Points on a hilly landscape, in no order, each with its height.
From any point a climber steps to the highest of the 4 points nearest to it. It stops when none of these is higher. Distance is the straight distance between rows; heights are no part of it.
J_919 (h 194): 4, -5, 7, -2, -4, 18, -10, -3, 5, -21, 3, 7, 13, 1, -5, -14, 4, -13, -5, -3, -3, 0, 3, 0, -6
J_729 (h 537): 3, 3, -9, -17, 11, -8, -11, 4, -27, -6, -4, 10, -7, 6, -10, -1, 9, 7, 6, -3, 9, 9, -6, 2, -9
J_762 (h 397): 0, 1, 13, 14, -3, -9, 19, -10, 11, 13, -13, -21, 5, -1, 19, 3, 4, 5, -8, 2, 1, -7, 17, 8, 3
J_711 (h 405): 9, 4, 2, -2, -10, 8, -10, 6, 13, -7, 6, 15, -3, 9, -9, -4, -9, -16, 1, -2, -2, -3, -5, 0, -6
J_431 (h 473): 1, -5, -15, -17, 9, -4, -12, 5, -22, -21, 7, 12, 1, -1, 0, 1, -5, -7, 9, -1, 7, 0, -1, 4, -12
J_930 (h 300): 2, -2, -2, -7, -8, 4, 2, -5, 13, 6, 11, -28, -11, 0, 6, -17, -5, -5, -16, -15, -10, 14, 2, 9, 13
J_822 (h 421): -16, -15, -1, 19, -7, -8, 24, -14, 10, 13, 4, -30, -23, 4, 4, 15, -2, 9, -14, 1, 12, 13, 10, 2, 4
J_512 (h 420): -5, -4, 4, 15, -9, -2, 5, -2, 16, 4, 9, 14, -2, 8, 7, -9, -1, -7, -7, 1, 0, 1, -5, -5, -4
J_881 (h 703): -15, -9, 6, 11, -7, 2, 19, -9, 20, -1, -9, -11, -1, -2, 12, -6, 1, 6, -16, -7, 12, 11, 10, 1, 6
J_4 (h 359): -1, 2, 0, 15, -2, -7, 4, 5, 11, 9, 5, 14, 5, 5, 7, 2, -2, 1, 3, 6, -5, -10, -9, -8, -1
J_264 (h 422): -8, -4, 8, 17, -4, -12, 22, -13, 16, 14, -5, -19, -10, 2, 15, 1, -1, 4, -10, -1, 5, 5, 11, 4, 6
J_421 (h 371): 4, 1, 13, 14, -1, 11, 1, -4, 12, 3, 8, 3, 4, 0, -2, -12, 3, -20, 4, -8, -11, -6, 5, 16, 9
J_671 (h 319): 8, -2, 6, 8, 5, 15, -12, -3, 1, -15, 8, 2, 14, -3, -3, -17, 3, -18, -1, -2, -10, -1, 1, 7, 4
J_853 (h 157): -12, -7, 3, 1, 3, 7, 5, -2, 10, -10, -12, -11, 20, -16, 14, -9, 4, 10, -11, -4, -6, 4, 4, -9, 8
J_532 (h 301): 3, 10, 5, -1, -1, 15, 3, 10, 17, 6, -1, 6, 5, 1, -12, 4, -3, 4, 12, -1, -5, -14, 1, 1, 4
J_432 (h 390): 2, -5, 11, 4, -11, 4, 6, -15, 17, 7, 7, -18, -15, 2, 5, -13, 4, -16, -13, -16, -2, 8, 6, 12, 11
J_723 (h 491): -2, -4, 3, 18, -6, -9, 3, -6, 15, 11, 13, 4, -6, 5, 13, -9, -4, -13, -11, -2, -8, 4, -4, -2, 6
J_37 (h 583): 13, 8, -21, -17, 18, -8, -9, 15, -28, -5, -2, 0, -5, -3, -13, 8, 0, 1, 14, 8, 7, -6, 2, 0, 0
J_581 (h 315): -5, 2, 2, -6, -8, 6, 2, 4, 3, 0, -7, 3, 11, 4, -5, 8, -1, 22, 1, 18, 6, -6, -5, -11, -12
J_334 (h 257): 1, -6, -5, -1, 15, -7, -5, 12, -21, -10, -3, 3, 2, -9, -2, -2, 17, 4, 1, 12, 5, 2, -2, -19, -4
J_82 (h 344): 0, 7, 8, 5, 3, -1, 16, 3, 17, 12, -2, -21, -4, -6, 13, -1, -5, -3, -7, -5, -2, -1, 11, 1, 12
J_640 (h 564): 8, 9, -4, -15, 13, 7, -9, 8, -9, -4, -2, 5, 8, -1, -20, 7, 0, 14, 15, 5, -2, -9, -3, -4, -7
J_651 (h 263): 6, 1, -3, -20, -2, 6, -21, -10, -26, -12, 1, 9, -1, 8, -15, -4, -1, -3, 6, -4, 2, 4, -8, 15, -16
J_347 (h 434): 7, 4, -3, 3, 13, 9, -3, 12, 11, -13, 8, 6, 10, -5, -2, -6, -7, -11, 5, -1, -7, -4, 3, -6, 3
J_315 (h 236): -13, -7, 8, 2, -13, 10, 8, 1, 7, -2, -11, 3, 11, -3, 4, 6, 9, 23, -7, 13, 11, -6, 1, -9, -3
J_994 (h 309): -7, -7, 6, 7, -11, -6, 17, -17, 20, 8, 5, -16, -22, 5, 9, 0, 5, -2, -12, -14, 8, 8, 5, 8, 7
J_713 (h 202): -5, -1, 7, 11, -1, -1, 15, 7, 13, 14, 1, -15, 4, -6, 16, 1, -9, 0, -10, 14, -3, -4, 7, -10, 6
J_734 (h 600): -1, 8, -9, -3, -2, -8, -4, 6, -4, 8, 2, 9, 6, 7, -7, 16, -21, 16, 6, 11, -3, 1, -16, -13, -17
J_851 (h 394): -12, -9, 2, 14, -7, -4, 14, -6, 19, 11, 14, -9, -18, 3, 10, -4, -4, -4, -12, -5, -2, 10, 0, -6, 8
J_675 (h 464): 11, 5, -18, -12, 9, -17, -9, 19, -31, 4, 7, -3, -3, -5, -7, 15, -2, 5, 6, 29, 6, -3, -3, -8, -5
J_439 (h 459): 12, 5, -15, 4, 6, -2, -17, 7, -9, -10, 10, 13, 8, 1, -8, 6, -6, -17, 21, -1, -4, -11, -4, 7, -2
J_148 (h 432): -3, 1, 14, 11, 8, 13, 11, -6, 9, 3, -3, -7, 13, -7, 4, -12, 9, -5, 4, -11, -8, -5, 12, 15, 8
J_406 (h 683): 5, 2, -9, -11, 11, -6, -6, 10, -20, -5, 0, 6, 0, -1, -7, 6, 3, 12, 7, 10, 5, -5, -7, -10, -11
J_137 (h 313): -6, -2, 4, 9, -3, 0, 13, 7, 20, 11, 5, 3, -3, 2, 8, 3, -5, 4, -6, 8, 1, -4, -1, -12, 1
J_658 (h 64): 2, -2, -1, -7, 17, 11, -2, 9, -1, -21, -5, 2, 13, -10, -4, -2, 7, 4, 5, 2, -2, -6, 4, -15, -2
J_353 (h 406): -5, -1, 5, 3, 0, 8, 8, 7, 13, -3, -2, 3, 11, -5, 6, -1, 2, 9, -4, 8, 5, -6, 1, -12, -3
J_886 (h 369): 2, 6, 5, 5, 4, -2, 14, -6, 14, 11, -3, -27, -4, -1, 8, -8, 1, -3, -4, -21, -9, 6, 11, 13, 10
J_794 (h 512): -9, -7, 13, 13, -2, 1, 13, -10, 6, 4, -12, -10, 13, -8, 18, -1, 13, 12, -9, 9, 2, -7, 9, 0, 4
J_327 (h 462): -4, -4, -7, -10, -1, -5, -11, -1, -19, -13, 6, 16, 2, 8, -2, -1, 1, 1, 2, 0, 5, 4, -10, 2, -23
J_163 (h 403): -11, -6, 10, 8, -11, 5, 16, -4, 16, 0, -20, -9, 4, -4, 12, 6, 4, 10, -13, -1, 15, -2, 14, 6, 8
J_253 (h 433): 9, 1, -8, -8, -1, 8, -21, 0, -18, -16, 7, 9, 5, 7, -19, 2, -9, -15, 15, 1, -1, -7, 0, 16, -12
J_374 (h 427): 10, 3, -3, 6, -3, 3, -13, 5, 4, -6, 8, 17, 7, 5, -6, -1, -5, -15, 7, -2, -5, -9, -7, 4, -3
J_690 (h 230): 1, 0, 5, -9, -5, -2, -9, 10, -19, -1, -11, -1, -1, -3, -8, 3, 21, 17, 1, 22, 7, 5, -2, -17, -5
J_440 (h 138): -8, -5, 8, 0, 0, 16, 6, -2, 16, -10, -9, 2, 13, -9, 3, -8, 10, 3, -5, -9, 3, -2, 9, -3, 5
J_791 (h 497): 11, -3, 7, 11, -14, 4, -11, 3, 12, 5, 9, 4, -13, 9, -7, -4, -4, -26, -4, -5, -11, -6, -5, 0, 13
J_536 (h 496): 10, 15, -6, -27, 18, -7, -6, -1, -31, 9, -12, -9, -9, -1, -15, 10, -9, 7, 1, 12, 10, 11, -3, -4, 2
J_952 (h 393): 3, 12, -11, -20, 11, 2, -15, -12, -35, 0, 5, -1, -8, 4, -26, 6, -9, -9, 20, -5, 2, 12, -1, 25, 12
J_61 (h 364): 0, -8, -4, -11, 10, -9, -6, 18, -22, -11, -13, -3, -5, -14, -9, 2, 14, 4, 2, 14, 7, 6, 4, -23, -3
J_14 (h 370): 5, 7, -8, -9, 1, -2, -6, 8, 3, -8, 5, 18, 5, 7, -5, 4, -17, -1, 7, 0, 0, -3, -7, -5, -16
J_522 (h 419): 5, 10, 0, -21, 10, 0, -11, -3, -20, -3, -10, 2, -2, 4, -16, 6, 6, 18, 4, 0, 7, 6, -10, -6, -11
J_218 (h 526): 6, 3, 3, 8, 16, 10, 1, 8, 3, -1, 4, -1, 13, -9, 2, -3, 8, -2, 7, 1, -8, -14, 2, -2, 9
J_506 (h 47): -14, -13, 7, 0, -7, 2, -6, 8, -11, -10, -11, -10, 3, -18, -1, 5, 22, 9, -3, 23, 4, 4, 2, -24, 3
J_777 (h 209): 0, -1, -2, -18, 3, 10, -7, 1, -6, -17, -9, 10, 7, 2, -13, -2, 11, 14, 7, -5, 3, 2, -2, -6, -13
J_243 (h 472): 7, 14, 4, -8, 4, 10, -8, -2, -2, 4, -4, 6, 9, 4, -16, 6, 6, 19, 13, 1, -3, -9, -14, -1, -5
J_348 (h 465): 0, 2, 11, 8, -3, 7, 12, 1, 22, 7, 2, -2, -5, 0, 4, -4, 3, -7, -2, -11, -1, -6, 5, 6, 9
J_719 (h 510): 6, 3, -4, 5, 13, 4, -3, 6, 5, -12, 8, 8, 13, -5, 5, -6, 1, -7, 2, 0, -4, -6, -3, -5, 1
J_615 (h 530): 8, 0, -3, 12, -27, -12, -13, 0, 5, 9, 3, 24, -10, 14, 1, 8, -8, -12, -2, -5, -17, 5, -12, -9, 8
J_211 (h 167): 2, -3, 5, -4, 6, 8, -2, 9, -6, -7, -6, -2, 10, -11, -3, 0, 20, 10, 4, 12, 3, -10, 2, -13, 0
J_819 (h 570): 0, 7, -13, -9, 3, -12, -13, -6, -22, 1, 7, 14, 1, 11, -5, 7, -3, 8, 7, 0, 4, 4, -18, 5, -15
J_114 (h 42): 3, -3, -7, -18, 12, 6, -5, 8, -9, -22, -4, 10, 4, -3, -9, 2, 0, 8, 8, 1, 3, -3, 2, -11, -16
J_221 (h 471): -16, -8, 3, 15, -4, 1, 20, -5, 14, 6, -7, -17, 4, -5, 16, -3, -5, 10, -16, 3, 3, 9, 10, -2, 6
J_126 (h 255): -1, -10, -4, -3, -14, -9, 2, -15, 7, 10, 17, -28, -17, 3, 11, -14, -4, -1, -19, -10, -10, 17, -2, 8, 8
J_977 (h 379): -5, -3, 8, 15, -7, -2, 7, -10, 15, 9, 2, 14, 0, 7, 10, -8, 7, 0, -2, -1, -1, -8, -2, 3, 0
J_574 (h 374): -2, 1, 13, 6, 3, 2, 10, -7, 2, 3, -17, -25, 18, -15, 18, -1, 9, 8, -5, 0, -5, -7, 14, 6, 8
J_766 (h 375): -3, 0, -1, 3, 1, -5, 15, -5, 17, 11, 11, -21, -12, -1, 14, -8, -5, -2, -12, -14, -8, 12, 3, 2, 13
J_628 (h 463): 13, 7, 1, -1, -15, 6, -26, -5, -9, -3, 0, 10, 8, 14, -25, 6, -17, -15, 12, -2, -12, -4, -10, 13, -7
J_758 (h 388): 8, 0, -8, 3, 9, 3, -17, 5, -28, -18, 13, 4, 5, 2, -24, -3, 11, -17, 19, 3, 0, -1, 2, 18, 4
J_569 (h 585): 0, -2, 15, 10, -15, 3, 9, -14, 20, 16, -1, 2, -15, 8, 1, -5, 8, -11, 0, -15, -3, -6, 7, 16, 6
J_855 (h 498): 8, 4, -22, -17, 9, -3, -13, 5, -19, -16, 8, 10, 0, -1, -8, 9, -12, -9, 20, -2, 2, -5, -3, 9, -7
J_108 (h 253): -11, -6, -2, 14, 6, 5, 7, 3, 8, -3, 3, -2, 16, -6, 13, -11, -5, 4, -14, 6, -5, 11, 0, -14, -1
J_754 (h 343): -10, -3, 12, 13, -13, -1, 18, -6, 16, 9, -14, -8, -1, 2, 12, 8, 5, 13, -10, 4, 14, -7, 13, 7, 2
J_343 (h 571): 3, -1, -19, -2, 13, -12, -5, 11, -18, -8, 9, 11, 5, -1, 2, 7, -3, 0, 8, 8, 6, -5, -7, -8, -14
J_666 (h 373): -9, -4, 9, 5, -5, 7, 17, 3, 18, 1, -11, -13, 3, -5, 13, 2, -2, 8, -14, 2, 10, -1, 13, -2, 7
J_81 (h 294): 1, 4, 7, 12, 0, -12, 19, 1, 12, 21, -1, -26, -6, -2, 18, 3, -8, -2, -7, 0, -5, -1, 8, -2, 9
J_550 (h 549): 13, 7, -6, -19, 6, -13, -9, 16, -29, 6, -12, -2, -8, -5, -13, 5, 8, 7, 2, 22, 8, 9, 2, -10, -1
J_870 (h 423): 11, 5, 1, 11, 1, 7, -5, 9, 14, -1, 11, 7, 2, 0, -6, -4, -6, -23, 8, -5, -13, -6, 0, 4, 10
J_887 (h 376): 0, -1, 6, 16, -1, -17, 14, -16, 15, 16, 4, -12, -12, 4, 16, -8, 1, -7, -8, -12, -7, 5, 5, 9, 8
J_274 (h 516): 11, 5, -4, 4, -17, -3, -14, 8, 9, 4, 4, 19, -6, 12, -6, 7, -13, -17, 2, -7, -12, -1, -11, -6, 6
J_357 (h 395): -11, -7, 10, 11, -7, 5, 11, 3, 4, 3, -2, -7, 10, -10, 13, 4, 7, 11, -9, 21, 1, -7, 7, -8, -1
J_3 (h 612): 8, 14, -10, -13, 8, -4, -15, -6, -13, 1, 0, 9, 6, 6, -10, 14, -13, 8, 11, -3, -2, 1, -20, 0, -10
J_289 (h 492): 0, 7, -7, -28, 14, -3, -6, 0, -22, -3, -4, -1, -1, 0, -12, 11, -14, 18, 5, 5, 6, 6, -8, -6, -14
J_707 (h 392): 11, 10, -6, -2, -1, 1, -18, -7, -14, -2, 6, 14, 4, 10, -17, 2, 3, -3, 15, -4, -6, -4, -17, 13, -7
J_209 (h 642): -7, -6, 5, 8, -7, -3, 12, -18, 15, 3, -3, -11, 5, -1, 18, -21, 4, 1, -16, -11, -3, 15, 7, 8, 6
J_562 (h 582): 6, 1, 0, 9, 14, 3, -4, 1, -2, -7, 7, 11, 12, -5, 5, -8, 12, -2, 3, 0, -4, -9, -7, -3, 1
J_684 (h 351): 0, 4, 9, 7, -7, 4, 5, -4, 18, 9, -1, 14, 3, 7, 0, -2, 6, 5, 5, -4, -1, -11, -3, 3, -2
J_210 (h 458): 8, 9, -7, -15, 13, 4, -11, 1, -22, -7, 2, 5, 0, 4, -27, 3, 4, 6, 18, -4, -1, 1, -4, 10, -6
J_572 (h 407): 2, 6, 5, 1, -4, 1, -1, 3, 2, 12, -3, 6, 7, 3, 0, 8, 3, 19, 4, 14, -2, -16, -9, -8, -5
J_821 (h 476): -15, -8, -4, 14, -4, -5, 16, -9, 14, 11, 10, -17, -9, 2, 14, -12, -8, 4, -19, -4, -6, 24, 4, 1, 7
J_751 (h 292): 3, 3, 2, 16, 8, -2, 7, 2, 13, 7, 6, 4, 6, -3, 13, -4, -1, -7, 0, 0, -7, -9, -3, -2, 7
J_425 (h 687): -1, -2, 4, 3, 1, 9, 1, -2, 8, -9, -1, 13, 10, 0, 0, -7, 14, 4, 2, -2, 2, -7, -2, -2, -5
J_726 (h 485): -10, -11, 2, 11, 3, 2, 0, -11, 3, -9, 0, 0, 19, -10, 15, -18, 10, 5, -12, -5, -9, 9, -4, -7, 0
J_571 (h 302): 2, -3, -12, -29, -1, 6, -22, -7, -38, -9, -3, 3, -14, 2, -12, -8, -8, -8, 8, -1, 7, 9, 3, 22, 4
J_449 (h 652): 6, -1, -1, 18, -14, -12, -4, 2, 13, 11, 10, 17, -10, 6, 7, 3, -4, -16, -2, -3, -12, -1, -9, -6, 13
J_589 (h 535): 6, 1, -4, 4, 9, -7, -3, 14, -12, 3, 6, 4, 7, -5, 3, 7, 6, 7, 2, 23, 0, -13, -6, -12, -3
J_974 (h 515): 7, 4, -2, -7, 8, 5, -4, 7, -2, -7, 0, 12, 7, -1, -7, -1, 8, 9, 9, 2, 0, -10, -6, -4, -7
J_472 (h 366): 3, -3, 9, -3, -13, 16, -6, -5, 12, -11, -1, 15, 7, 7, -8, -11, 6, -4, -1, -6, 1, -2, 0, 4, -11
J_115 (h 275): -4, 1, 7, 8, -13, -7, 12, 8, 19, 23, -3, 2, -12, 4, 4, 13, -6, 5, -1, 3, -4, -9, 0, -9, 8
J_391 (h 342): -10, -2, -11, -23, 9, -13, -5, 8, -33, 4, -14, 6, -12, -2, -9, 1, -5, 12, 1, 6, 13, 22, 0, -7, -8
J_746 (h 629): 11, 8, -14, -4, 11, -11, -10, 9, -20, 2, 3, 9, 1, 1, -9, 10, 6, 9, 11, 8, 3, -9, -13, -4, -7
J_514 (h 425): 7, 9, -20, -18, 6, -5, -18, -5, -32, 0, 3, 6, -7, 5, -12, 3, -1, -8, 17, -6, 6, 7, -5, 18, 2
J_676 (h 667): -1, -5, 9, 11, -13, -11, 11, -11, 20, 18, 3, 1, -24, 7, 7, 5, 4, -6, -1, -13, -4, -2, 2, 3, 9
J_578 (h 481): -8, -6, 7, 9, -10, -13, 21, -3, 15, 14, 0, -26, -23, 1, 7, 20, -3, 3, -8, -1, 7, -1, 9, -3, 8
J_606 (h 620): 5, 14, -13, -16, 11, -12, -10, 1, -26, 7, 1, -1, 1, 0, -7, 22, -18, 11, 9, 11, 1, -1, -17, -7, -9
J_410 (h 444): -10, -7, -17, -9, 8, -10, -5, 8, -29, -12, 6, 14, -2, 0, -2, 3, -1, 6, 4, 5, 8, 8, -4, -4, -19
J_140 (h 545): 12, 12, -14, -9, -10, -3, -23, -3, -11, -2, 1, 14, 5, 8, -10, 16, -25, -13, 16, -7, -8, 0, -12, 8, -5
J_923 (h 399): -6, 0, 7, 5, -5, 5, 12, 2, 24, 5, 5, 0, -9, 2, 5, -3, 0, -4, -7, -7, 4, 1, 3, -3, 6
J_660 (h 577): 2, 9, -21, -12, 0, -12, -19, -7, -26, 1, 6, 10, 2, 4, -3, 16, -13, -3, 14, -6, 1, 0, -17, 8, -6
J_879 (h 525): -11, 4, -13, -11, 0, -9, -9, -7, -20, 1, 9, 15, 2, 8, 0, 11, -22, 5, 5, -1, 3, 9, -17, 3, -21
J_58 (h 181): -1, 3, 1, -7, -2, 9, 5, 12, 24, -6, 2, 7, -1, 5, -2, -1, -8, -1, -1, -2, 4, -1, 2, -11, -2
J_12 (h 303): -11, -14, 8, 11, -19, -1, 11, -16, 19, 7, 12, -3, -19, 7, 8, -10, 2, -9, -19, -5, 6, 12, 1, 3, 5
J_395 (h 323): 10, -4, -4, -8, -11, 7, -22, 6, -12, -13, -3, 5, -3, 12, -10, 0, -27, -21, 2, 3, 4, -10, 1, 8, -14
J_224 (h 686): -3, -2, 13, 3, -2, 13, 9, 2, 9, 2, -12, -7, 11, -10, 7, 2, 11, 10, -1, 3, 3, -15, 9, 3, 4
J_270 (h 495): -1, -1, 15, 8, -5, 2, 14, -1, 7, 10, -8, -14, 12, -11, 19, 5, 5, 5, -5, 13, -1, -12, 13, 2, 5
J_547 (h 698): 1, -2, 6, 9, 8, 7, 2, -8, 5, -4, 2, 5, 14, -6, 13, -13, 13, 0, -2, -4, -8, -5, -1, 3, 5
J_932 (h 276): 3, -9, -4, -10, 13, 5, -13, 2, -22, -28, -2, 5, -3, -7, -18, -7, 14, -12, 13, -4, -4, 7, 6, 2, -4
J_93 (h 672): 11, 12, -10, -13, 8, -5, -11, 11, -8, 2, 0, 6, 6, 1, -10, 16, -16, 10, 13, 8, -4, -11, -10, -9, -7
J_632 (h 110): -8, 2, -1, -2, 1, 3, 13, 6, 16, 2, -10, -26, 7, -8, 15, -9, -8, 9, -15, -9, -4, 12, 13, 0, 13
J_735 (h 586): 0, -2, 10, 2, -11, 3, 10, -5, 20, 13, 7, -9, -25, 3, -8, 7, 6, -12, 1, -21, -3, -3, 5, 9, 13
J_358 (h 378): 4, -5, 5, 7, -9, 6, -6, -2, 15, -6, 11, -1, -4, 5, 6, -16, -6, -21, -18, -1, -3, 3, -1, -2, 3
J_835 (h 377): -5, 0, 4, 17, -2, -17, 20, -8, 8, 16, -6, -34, -4, 2, 16, 3, -5, 7, -15, 4, -2, 11, 15, 4, 5
J_165 (h 424): -6, 8, -3, -24, 15, -9, -1, -5, -31, 13, -17, -1, -9, -4, -10, 4, -11, 8, -6, 5, 15, 27, -3, -2, 0
J_901 (h 461): 5, 9, -17, -29, 17, -2, -10, -2, -28, -6, 0, 4, -9, -1, -15, 8, -9, 5, 13, -2, 5, 6, -5, 9, -3
J_567 (h 411): 1, -6, 0, -4, 6, 5, -11, -1, -10, -20, 1, 11, 7, -3, -4, -8, 17, -5, 2, -4, -1, 1, -5, -3, -10
J_118 (h 590): 11, 11, -8, -10, 12, -12, -12, 7, -28, 6, -9, 5, -5, 3, -14, 2, 12, 10, 7, 7, 9, 5, -6, -2, -3
J_475 (h 544): -3, -1, -20, -19, 3, -9, -17, -2, -28, -6, 9, 11, -4, 4, 0, 5, -11, -3, 10, 0, 7, 0, -9, 9, -12
J_24 (h 348): -5, 1, 12, 0, -7, 19, 11, -2, 24, -2, -8, 1, 1, 1, -3, -6, 7, 2, -1, -12, 8, -4, 10, 8, 7
J_987 (h 258): -14, -4, 2, 14, -12, 3, 16, 7, 20, 8, 4, 6, -7, 8, 1, 2, -8, 8, -7, 8, 5, 4, 1, -13, -5
J_796 (h 450): 3, 4, 11, 15, 6, -2, 13, -4, 16, 13, -3, -9, 0, -4, 13, -8, 1, -6, -2, -11, -9, -5, 7, 8, 11
J_543 (h 228): -11, -6, 8, 8, -1, 6, 11, -11, 12, -6, -16, -11, 14, -14, 15, -7, 9, 8, -10, -10, -1, 2, 8, 2, 6
J_577 (h 329): -7, -6, -5, 10, -9, -2, 1, 3, 7, -7, 14, 19, 2, 12, 1, -6, -9, -9, -8, 5, 0, 7, -7, -7, -16
J_405 (h 279): 11, -2, -6, 4, 7, 10, -17, 2, -6, -26, 8, 4, 12, 0, -3, -10, -9, -24, 1, 3, -3, -3, 4, 4, -4
J_342 (h 241): 1, 0, -13, -26, 13, -8, -7, 11, -27, -5, -21, 7, -18, -8, -17, -5, -2, -1, 11, -3, 6, 15, 12, 3, 4
J_963 (h 356): -18, -12, 13, 12, -15, 4, 9, -8, 5, -4, -19, -19, 14, -17, 16, 8, 6, 11, -15, 13, 4, -1, 12, 3, 7
J_789 (h 410): 6, 0, -21, -13, 9, -4, -18, 4, -33, -12, 7, 5, -5, 0, -16, -1, 3, -15, 20, -1, 6, 1, 6, 18, 2
J_463 (h 306): -7, -2, 11, 10, -16, 0, 15, 2, 22, 17, -6, -1, -6, 4, 7, 10, -2, 12, -2, 7, 6, -8, 4, -2, 2
J_275 (h 580): 0, -6, 7, 5, -8, -4, 15, -2, 17, 14, 4, -12, -27, -2, 0, 19, 5, -4, 1, -21, -5, -6, 5, -1, 13
J_534 (h 522): 0, 3, 14, 13, -3, 5, 17, -10, 20, 11, -9, -8, -5, 2, 3, -2, 9, -6, 2, -16, 0, -7, 13, 16, 5
J_207 (h 252): -1, 3, 8, 3, -3, 2, 13, -1, 9, 3, -19, -29, 14, -13, 16, -3, -1, 9, -11, -5, -3, 5, 15, 5, 10
J_499 (h 350): -5, -8, 5, 12, -4, 2, 2, -7, 9, -8, 7, 13, 8, 2, 10, -15, 6, -3, -11, 2, -1, 1, -5, -5, -6
J_482 (h 501): 4, -13, 12, 3, -18, 1, 1, -11, 13, 8, 14, -10, -28, 0, -2, 3, 4, -17, -7, -15, -9, -4, -4, 3, 14
J_11 (h 335): 3, 4, 3, 2, 0, 8, 2, 10, 20, -2, 10, 1, -3, 2, 2, -7, -8, -17, -4, -7, -7, -1, 2, -6, 8
J_915 (h 160): -9, -11, 4, 6, 5, 1, -1, 3, -9, -11, -6, 3, 8, -10, 4, -4, 23, 10, -4, 7, 1, 0, -4, -16, -2

For each start below, name the point where the climber stops.
J_887 => J_676
J_137 => J_676
J_439 => J_93
J_165 => J_406
J_395 => J_93
J_82 => J_676
J_421 => J_676
J_932 => J_93
J_789 => J_93
